Each scene shows the same named points in several views. A view is turned or mirrored, and shifted as a whole, has a little noise and may leave points out.

Scene 1
View 1
viz: [ -9   3 -23  19  -6   8 -23   3  11   3   5   8 -12  21  -9  -3 -22  15
  -6  -2 -20   9  13  10  10  -5  10  -3   6  -1 -18 -11  36  -6   3   4
   1  -1  -9   5   5  -8 -20   4 -20  12  -1   3 -14 -13  20  11  25]
legi: [-15  -8 -25   9  10   9 -33  -1  25   8  16  17 -15  24 -13   5 -30  26
 -18  -8 -16  -2  24  24   9  10 -18  -3 -10  -5 -14  -5  61 -27  -1   8
  20  -6  -5  15  15 -10  -1  15 -19  -2   4  -6 -23 -23  22   5  20]
mopam: [  6  -5  -8   5  -6 -11  10   1 -14 -15  28 -24   5   9   7  12  -4   7
  22  25  -6   5  20  11  -8  22  -7  -9 -13 -12  10 -17 -12  18  33 -13
 -32  14  -7  -5  19 -13  -2  -6   7 -49  -3   2   7   4  -2  -2 -26]
lovu: [-13  -9  -7   1  -9  -4 -13   7   5  -6  10   1   6  14   2   1 -23   6
  11   4 -13  10  10  19  14   8  -4 -15 -16 -13   1 -18  14  -4   7  -1
 -10  -5 -11   9  20 -16 -21   6 -11 -13  13   3 -14 -17  12   6  14]
Gori: [ -3 -29 -16   5 -10   4 -19   0  -3 -16  16   9  -2   5  -4   5 -28  14
  -8  13  13   3 -19   0  10  34 -24 -23 -32 -18  10 -20  18   0   8   0
   2  -5   6  -2  10 -15  -2   6  -1 -33  16   0  -8  12  -7 -10 -15]
rokir: [  8  -1 -16  15  -4  -3  -2   0  -5 -14  24 -17  -9  14  -2   9  -8  16
   8  17  -8   1  21   8  -8  17  -3   0  -4  -5   0 -14   6  12  26  -6
 -21  16  -4  -6  10  -9   1  -6   0 -32 -13   0   2   1   4   1 -16]
dema: [-16   2  -7   7 -17  -4  -8   6  -4   2   4  -1  13  13   6  -1 -19  -3
  18  11 -17  22   5  14  17  -6  16 -17  -2 -10  -5 -18   5   4   7  -5
 -19  -7 -17   7  14 -14 -35   4 -11   0  16   7 -10  -9  14  12  20]
nit: [-11   6 -17  10 -10  -3  -3  -3  -8   7  21  -3   9  14   2   9 -13   6
  11  22 -14  14  16  13   2   0   7 -11   0  -8  -8 -12  13   8  20 -10
 -19   0 -14   2   9 -12 -19   5   0 -19   9   4   0   9   7   7  -2]
bos: [ -2  -8  -7   3  -9  -9   1   4  -8 -12  20 -15   7   9   5   8 -13   5
  18  17  -6   7  13  13   2  18  -6 -14 -16 -14   7 -19  -4   9  22  -8
 -23   6  -8   1  20 -14 -10  -1   0 -35   5   2  -1  -5   3   1 -10]
kopib: [  8 -19  -6   5 -13  -8   1   4 -16 -28  20 -17   3   4   6   7 -13   5
  16  23   8   4  -5   1   0  34 -13 -18 -27 -16  19 -25 -16  18  23  -8
 -25  10   1  -8  17 -15  -2  -7   5 -49   3   3   3   8  -9  -7 -27]
Norif: [-24   5 -22   5   1   2 -18  -5  13  25  21  15   5  23  -6  10 -22  16
  -2   7 -23  12  32  28   8  -7  -2  -8   1  -6 -18  -3  49 -16   8  -2
   3 -10 -17  18  14 -11 -16  19 -12  -3  14  -2 -15  -9  21   9  20]
vutu: [  1  -6 -21  25 -12   9 -19   2  -2 -12   5   3 -15  14  -9  -3 -20  16
  -8   6  -5   7  -8  -4   6  10   7  -5   0  -3  -8 -16  20   6   8   2
  -5   4  -1  -8  -2  -8 -14  -1 -10  -2  -5   4  -6   6   6   5   4]
vop: [ -2  -4 -10  15 -17  -3  -4   6 -10 -13   9 -11   3  10   3  -1 -13   3
  15  16  -7  14  -1   3   6   8  10 -13  -5 -10   2 -20  -4  16  16  -6
 -25   5  -9  -5  10 -13 -21  -4  -3 -17   2   7  -2   3   3   6  -2]
fipu: [ -2  -9 -10   4  -4  -5  -9   5   3 -11  17  -8   1  13   1   5 -17  10
  10   9  -9   5  15  17   6  17  -9 -11 -18 -11   4 -18  10   1  14  -2
 -12   4  -8   4  21 -13  -9   0  -6 -26   3   0 -10 -15   8   2   0]
devuf: [-15  -6 -11  -3 -12 -10   1  -5 -14   5  26  -2  21   6   8  15 -16   1
  15  29  -4  15   9  14   4  13  -9 -23 -16 -18   4 -15   2  11  25 -15
 -22  -5 -13   4  16 -15 -14   9   8 -41  23   2   3  17  -3   0 -16]
sel: [-23   5 -22   3  -4  -1 -11  -9   2  23  23  11  12  16  -3  12 -19  10
   2  18 -17  15  24  22   7  -5   0 -13   0  -9 -14  -7  36  -6  13  -9
  -5 -10 -17  13  11 -12 -17  18  -4 -15  21  -1  -8   6  11   6   8]
View 2
sel: [ 20  12   7  -2 -15   4 -24 -26  14 -14  -5  20   2  -1  -2 -35  23 -10
   7  -5   6 -36 -10  -4  10   4  -7 -10  10  -2   2  23 -29  -3  11  44
   5  -1 -18   2   3   9  -8  -2 -19   7 -14  12  -9   2   6   1  -7]
legi: [  9  -2  26 -18   0  12   0  -9   4 -18  -2  10  -2  22  -7 -21  30  -2
   9  -1  20 -63 -19  -5   5 -25  20 -14  11  -8  21  46  -9  -6   1  21
  11  -2 -31   6  -8   0 -24  11   1 -13 -19  17   3  -5  -4   8 -10]
Gori: [  1  10   2 -15  -7   5 -30  16  27 -14 -12  23 -22   6 -14  -3  -4  -9
  13  -6   6 -18 -10   7   8 -26  32  -2 -10   4  10  -3 -22  26   1  20
  17   9   4  22   0  22  25  10   5  16  -7  -3  -7  -2   5   2   6]
dema: [ 21  26  -6   2  -6 -12 -15 -10   3  -3 -10   9   7   8   1 -28  14 -11
  -2   1  17  -8  -3  -2   6  17 -16  -8   5   5   3   2  -5 -17 -10  37
  -9  -3  -6  15  11   3   9 -10 -26   2 -15  15 -10   8  15   7   6]
bos: [ 11  21  -5 -11 -16  -5 -28 -10  18 -13 -13  10   0   0  15  -9 -13 -14
 -10   0  -3  -7   5   5   4  15   1   9 -10  -2   9  -6 -14   7   1  21
  13  17  -3  16  11  15  13   2 -12  14  -4 -10 -19  -5   8   4   3]
mopam: [ 11  21  -8 -14 -20  -8 -35 -20  23 -21  -9  11  -1 -11  25  -6 -28 -15
 -17  -3 -14  -2   8  10   5  27  -2  19 -16  -3   3 -12 -20  13  11  15
  20  26  -1  19   8  18  13   4  -6  23  -2 -24 -25 -11   2   1   1]
viz: [ 20  11  10  -5   7  -9  -3 -16  -5 -15   6   8   5  15  -7 -27  18   1
   5   1  24 -37 -20   1  10   4  -2 -14   8   5   8  27   1 -22   0  24
  -5  -4 -18  20 -10  -6  -9   3  -4  -9 -27  18   2   0  -3   9   4]
vutu: [ 15  12   2  -8   8 -14 -16  -7   5 -20   8  14  -7   7 -12 -16  -4   1
   5  -2  17 -20 -21  10  15   3   6  -9  -4  12   1   6  -5  -7   3  16
  -2   3  -3  31 -13   1  12   5   8   5 -26   6   3  -4  -7   8  12]
nit: [ 20  20  -2  -2 -11  -5 -27 -24  13 -15  -3  16   3  -6   6 -26   2 -10
  -2  -3   3 -16  -6   3  11  20 -12  -1   0   3  -3   5 -22  -3  11  34
   3   7  -7  13   2  10   5  -2 -14  14 -14   1 -12  -2   4   1   1]
vop: [ 17  25  -9  -3  -6 -16 -24 -10  10 -12  -5  10   0   0   4 -16 -11  -9
  -7  -1   7   0  -4   9  10  21  -8   2  -9   8   0 -10  -8  -4  -1  22
   1   9   2  24   4   7  19  -3 -10  12 -14  -2 -13  -1   6   6  11]
lovu: [ 13  18   2  -9  -8  -2 -13  -3  10  -5 -14   8   2  13   3 -16  10 -11
  -3   3  12 -19  -1  -1   2   1   3  -2   0  -1  15   9  -7  -4  -9  26
   4   2 -11  12  11   6   4   0 -18   0  -9   8 -12   2  12   7   2]
kopib: [  3  22 -10 -15 -15  -6 -36   2  26 -16 -14  14 -12  -5  12   3 -30 -13
 -10  -4  -8   6   5  13   5   9  13  15 -20   3   5 -21 -16  23   2  13
  17  23   8  26   8  22  30   6  -1  24   0 -22 -20  -7   6   3   9]
Norif: [ 17   7  15  -6  -8   7 -11 -21   6 -12  -5  13   4   9  -3 -34  31  -8
   8  -2  15 -49 -14  -8   7  -4  -1 -12  14  -6  11  36 -19 -11   5  38
   4  -5 -27   1   1   3 -20   2 -16  -4 -16  18  -5   0   4   4  -9]
fipu: [ 10  17   2 -14 -10  -2 -17  -6  12 -13 -11   8   0   7  11  -9  -4 -11
  -8   1   5 -19   1   3   2   5   7   4  -6  -5  14   7  -7   3  -2  18
  11  13 -11  14   7   9   3   5  -8   4  -7  -4 -15  -4   6   7   0]
View 3
rokir: [-11   3 -22   0 -15   8  13 -16 -14 -17  13  -3   2  -5 -11  13  -4  10
  13  -5  -2 -10   2   3  10   5 -13 -12 -12  32  -6 -13   1  -6   5  11
  -8 -22   4   7   9  -1  16   2   3  -8  -4   1   0  -5  15  -8   8]
viz: [-25 -12   6  15   2  15  19  -3  -5  -3  13   3  -4 -14  10  15  14  22
  -4  -6  -3   6   0  -6 -24 -12  -4  -7  16   4  -8  10  -9 -17  16 -11
 -21   4  -7 -13  -1   9   8  -6  24   8  11  11 -15   6 -24  21  -2]
fipu: [-10  -3  -4  13 -14   2  14 -16  -8 -16  16   4   0  -9  -9  17   5  14
   6 -11  -1  -1  -7   4  -4   3  -7  -6 -17  25  -9   7  -6 -11   0  15
  -4  -6  -7   4  -1   8  -1  -1   8   5  12   6   7  11   4 -15  -1]
vutu: [-13  -4 -11   6  -7  14  19  -1  -2 -10   0   5  -2 -13  -7  11   6   5
   4 -19   2   3  -5   3  -7  -4  -5  -5   5   7   4   1 -13   0   7  -6
 -11   1  -3 -12   6   6  19 -11  19   2   4   9 -12 -18  -7  15   8]
bos: [ -5   2 -11   7 -15  -5   9 -21  -4 -15  17   6   0 -12 -15  19  -1   7
   7 -13  -1  -6  -5   0   9  15 -12  -1 -26  26  -3   1   0  -3  -2  19
   0 -17  -4   5   6   5   3   3   7  -1   6   2  13   4  15 -24  -2]
nit: [-18  -2 -10   2  -2   1   9 -13   4  -3  25   6  -6 -15  -1  16  -3  11
  -2  -6  -8  -4   5  -9   0  16 -18   2  -5  10   0  -1   3  -3  11   1
  -8 -27  -5  -4   4   7   3   0  17  -3   7  -3   6   3   1  -9  -7]
legi: [-28 -23  -1  15  -1  26  24  -2  -8 -17  18 -16   2  -8  18  11  10  33
  16   0 -11  13 -11  19 -43 -26   3 -19  16   5 -23  24  -9 -32  19   0
 -18  11 -13  -2 -20  11  -6 -16  13  14  31  18  -7  14 -25   3   0]
vop: [ -7   5  -6   8 -11  -4  11 -13   1  -5  10  16  -5 -16 -16  17   5   2
  -4 -18   2  -5  -2 -12  10  15 -13   4 -15  17   5  -2  -7   4   1   6
  -4 -13  -3  -5  13   7  11   2  17  -1  -1   1   2  -3   7  -3  -2]
Norif: [-30 -20   1  10   5  13  16  -6   2  -5  31  -6  -5 -14  19  14   5  28
   2   3 -14   8   0   3 -33  -4  -8  -6  14   0 -15  17   1 -24  20  -4
 -16  -9 -13  -5 -14  11 -11  -9  19   8  26   8   1  18 -23  -3 -12]
sel: [-26 -15  -7   2   5   8  11  -8   9  -2  34  -2  -9 -17  13  14  -4  21
   2   1 -17   4   4   0 -20  11 -15   0   7  -1  -6  12   5 -12  20  -2
 -10 -25 -12  -5  -9  11  -9  -7  19   3  25   0   8  11 -13 -10 -12]
kopib: [  5   6 -27   1 -26  -3   9 -17  -3 -27   5   4   4  -8 -32  14  -9  -5
  18 -25   3  -4 -15  15  20  16 -10  -2 -38  32   2  -2  -5  10 -11  28
  10 -15  -4   9   6   2  10  -2   0  -4   6   0  15 -15  32 -34   8]
dema: [-14  -3  13  19  -1  -7  11 -13   7   5  20  21 -11 -21  -3  22  13  10
 -17 -13   0   0  -2 -21  -4  16 -13  12  -8   6   3  11  -6  -3   5  -1
  -9  -9 -10 -10   5  13  -4   3  26   7  10   2   5  16 -13   1 -14]
devuf: [-10  -3 -19  -4  -8  -6   5 -16  11 -10  27   5  -7 -17 -10  16 -13   4
   7 -14 -12  -1  -3   4   5  30 -20   6 -22  10   4   5   6   5   4  15
   4 -34 -10   2  -1   8  -7  -3  11  -2  17  -7  19   0  14 -34  -9]
lovu: [-12  -7   7  19 -10  -1  14 -12  -1  -9  17   8  -4 -15  -4  20  11  14
  -1 -12  -2   3 -10  -2 -10   3  -6   2 -14  13  -7  16  -7 -10   3   9
  -5   0 -12  -1  -4  12  -5  -2  16   9  18   8   8  15  -7 -10  -8]
View 4
nit: [  4   5  -4   7  21  13  -7  -9 -19   3  16   3  -4   2  -3  -4  -9   3
  12 -11   6   1   6   9  -2  12  10  11  13 -18 -10  -8   0  -8  -6   8
  16  -2  19   9   0   2  15   8  22  11   2 -10   5 -23   9   2   8]
devuf: [ 18  14  -5   0  30  12 -10 -14 -35  -2  26   2 -13  11  -9 -11 -10   4
  19 -14   8  -2  10   8   2  23  17  10  19 -13  -3  -9   8 -14   1  -4
  17  13  23   8  17  -3  15  -2  27  12  10 -23   0 -31   9   0   6]
rokir: [ 10   3  -2   9  27  12 -16   1 -20  -4  25   4 -14  -8   0  17 -13  -7
  19 -11  -1   4  -2   0   6  -5  -3   1  23  -7 -12 -12 -12  -6  16 -14
   5  -5  15  13  10   5  14  -8  17  10  -3 -10  -8 -13  10 -10  13]
fipu: [ 14   0   5   3  10  11 -15   4 -29 -11  15  -8  -5  -6  -1  -1 -16 -10
  23  -7   3   9  -9  -6   3   5  -3   7   8  -6  -6  -7  -2 -12   0  -4
  13   5   5  -2   9   2  11   5  12   9   8 -14  -3 -16  -5   0  -2]
vop: [  4   4 -11   4  17   1  -9 -14 -14   2  17   9  -6  -4  -4  -1  -7   1
  22 -12   6  -5   0   6   4  13   2   7  17  -7  -7  -8  -2 -12  -3 -10
  19   4  -1   3   8  20  11  -4  18  20  10 -12   4 -12  14   8   3]
Norif: [ -4  -5  16  14   4  28  -7  19 -20  -8  -3 -14  12   5  -1 -12 -14  -8
   4  -5   9  20 -13   3 -12  12   7  19  -7 -27 -13   0   7  -4 -23  29
   7 -13  23  -4 -16 -14  14  28  11 -10  -7  -3  14 -27 -13   6  -2]
lovu: [  8  -2   4   3   1   9 -11   2 -27  -9   5  -9   2  -2  -3 -11 -13  -7
  22  -8   7   8 -11  -4   1  14   1  14   0 -11  -5  -5   3 -13 -15   6
  17   5   1  -9   4   4  10  14  12   8  12 -13   7 -17  -9  10  -7]
bos: [ 22   9  -3  -1  20   8 -16  -7 -36  -6  25  -3 -14   0  -3   1 -13  -2
  25 -11   2   0   2  -2   6  10   5   4  17  -5  -4 -12  -1 -14   7 -10
  15  12  13   4  19   1  14  -3  20  15  12 -22  -6 -21   3  -4   3]
sel: [  2   3   8  10  16  24  -5   6 -23  -2   7  -6   5  11  -4 -15 -12   0
   5  -7  10  11   0   9 -10  17  17  16   2 -27 -13  -2   8  -6 -19  24
  11  -6  30   3  -8 -13  16  20  20  -3  -4 -10  10 -32  -3   4   3]
kopib: [ 29  11  -7   0  28   3 -17 -12 -37 -13  33   5 -21   1 -10   7 -13  -7
  34 -14   1  -3  -1  -5  11  15   1   0  28   6   2 -11  -1 -20  20 -38
  12  19   5   3  33  11  13 -22  20  17  17 -28 -10 -14  13  -5   4]
Gori: [ 19   2  10  13  23  17 -11  11 -32 -34  16   0  -9  16 -22  -6 -12 -18
  26  -7   8  14 -21  -5  -1  32   6  11  17   2   3   4  15 -21   1 -40
   1  12  12 -14  20   4  13 -20  11  -9  10 -27   5 -19   6   6  -6]
viz: [-18 -12   8  20   2  17  -6  13   2  -6  -7  -1  14  -5  -2  -1  -8 -10
   8  -4   8  15 -19   4  -9   6  -3  17  -1 -20 -16   2  -3  -3 -22  13
   7 -19   4  -5 -19  11  10  16   5  -3  -9   3  17 -10  -1  14  -2]
dema: [ -2   0  -7   1   2   2  -5 -15 -15   8   4   0   6  -3  -1 -16  -8   6
  18 -10  10  -2  -1   8  -2  18   7  16   1 -15  -8  -6   3 -12 -25  15
  28   3  -3  -5  -4  15   9  19  16  19  13  -8  13 -16   2  18  -6]
mopam: [ 25  12  -8  -3  30   5 -18 -14 -35   1  36   1 -23  -5   0  11 -14  -1
  26 -14  -2  -6  10  -2  11   0   2  -2  27  -4  -6 -18  -9 -13  22 -16
  13  11  15  16  23   3  15  -9  24  23   9 -20 -15 -19  12 -12  13]
vutu: [-10  -6   0  21  17  13  -7   6   1 -10   5  12   3  -1 -12   5  -6 -11
  15  -7   8   8 -16   5  -4  14  -3  12  14  -9  -9   3   0  -9  -7 -20
   4 -11   2  -3  -4  21  11  -8   9   0  -5  -3  13  -6  16  11   3]

Which points are out of place in each view (at most two, in the order of its rows)? Write none if all are in place.
view 1 | Norif
view 2 | none
view 3 | kopib
view 4 | devuf, bos
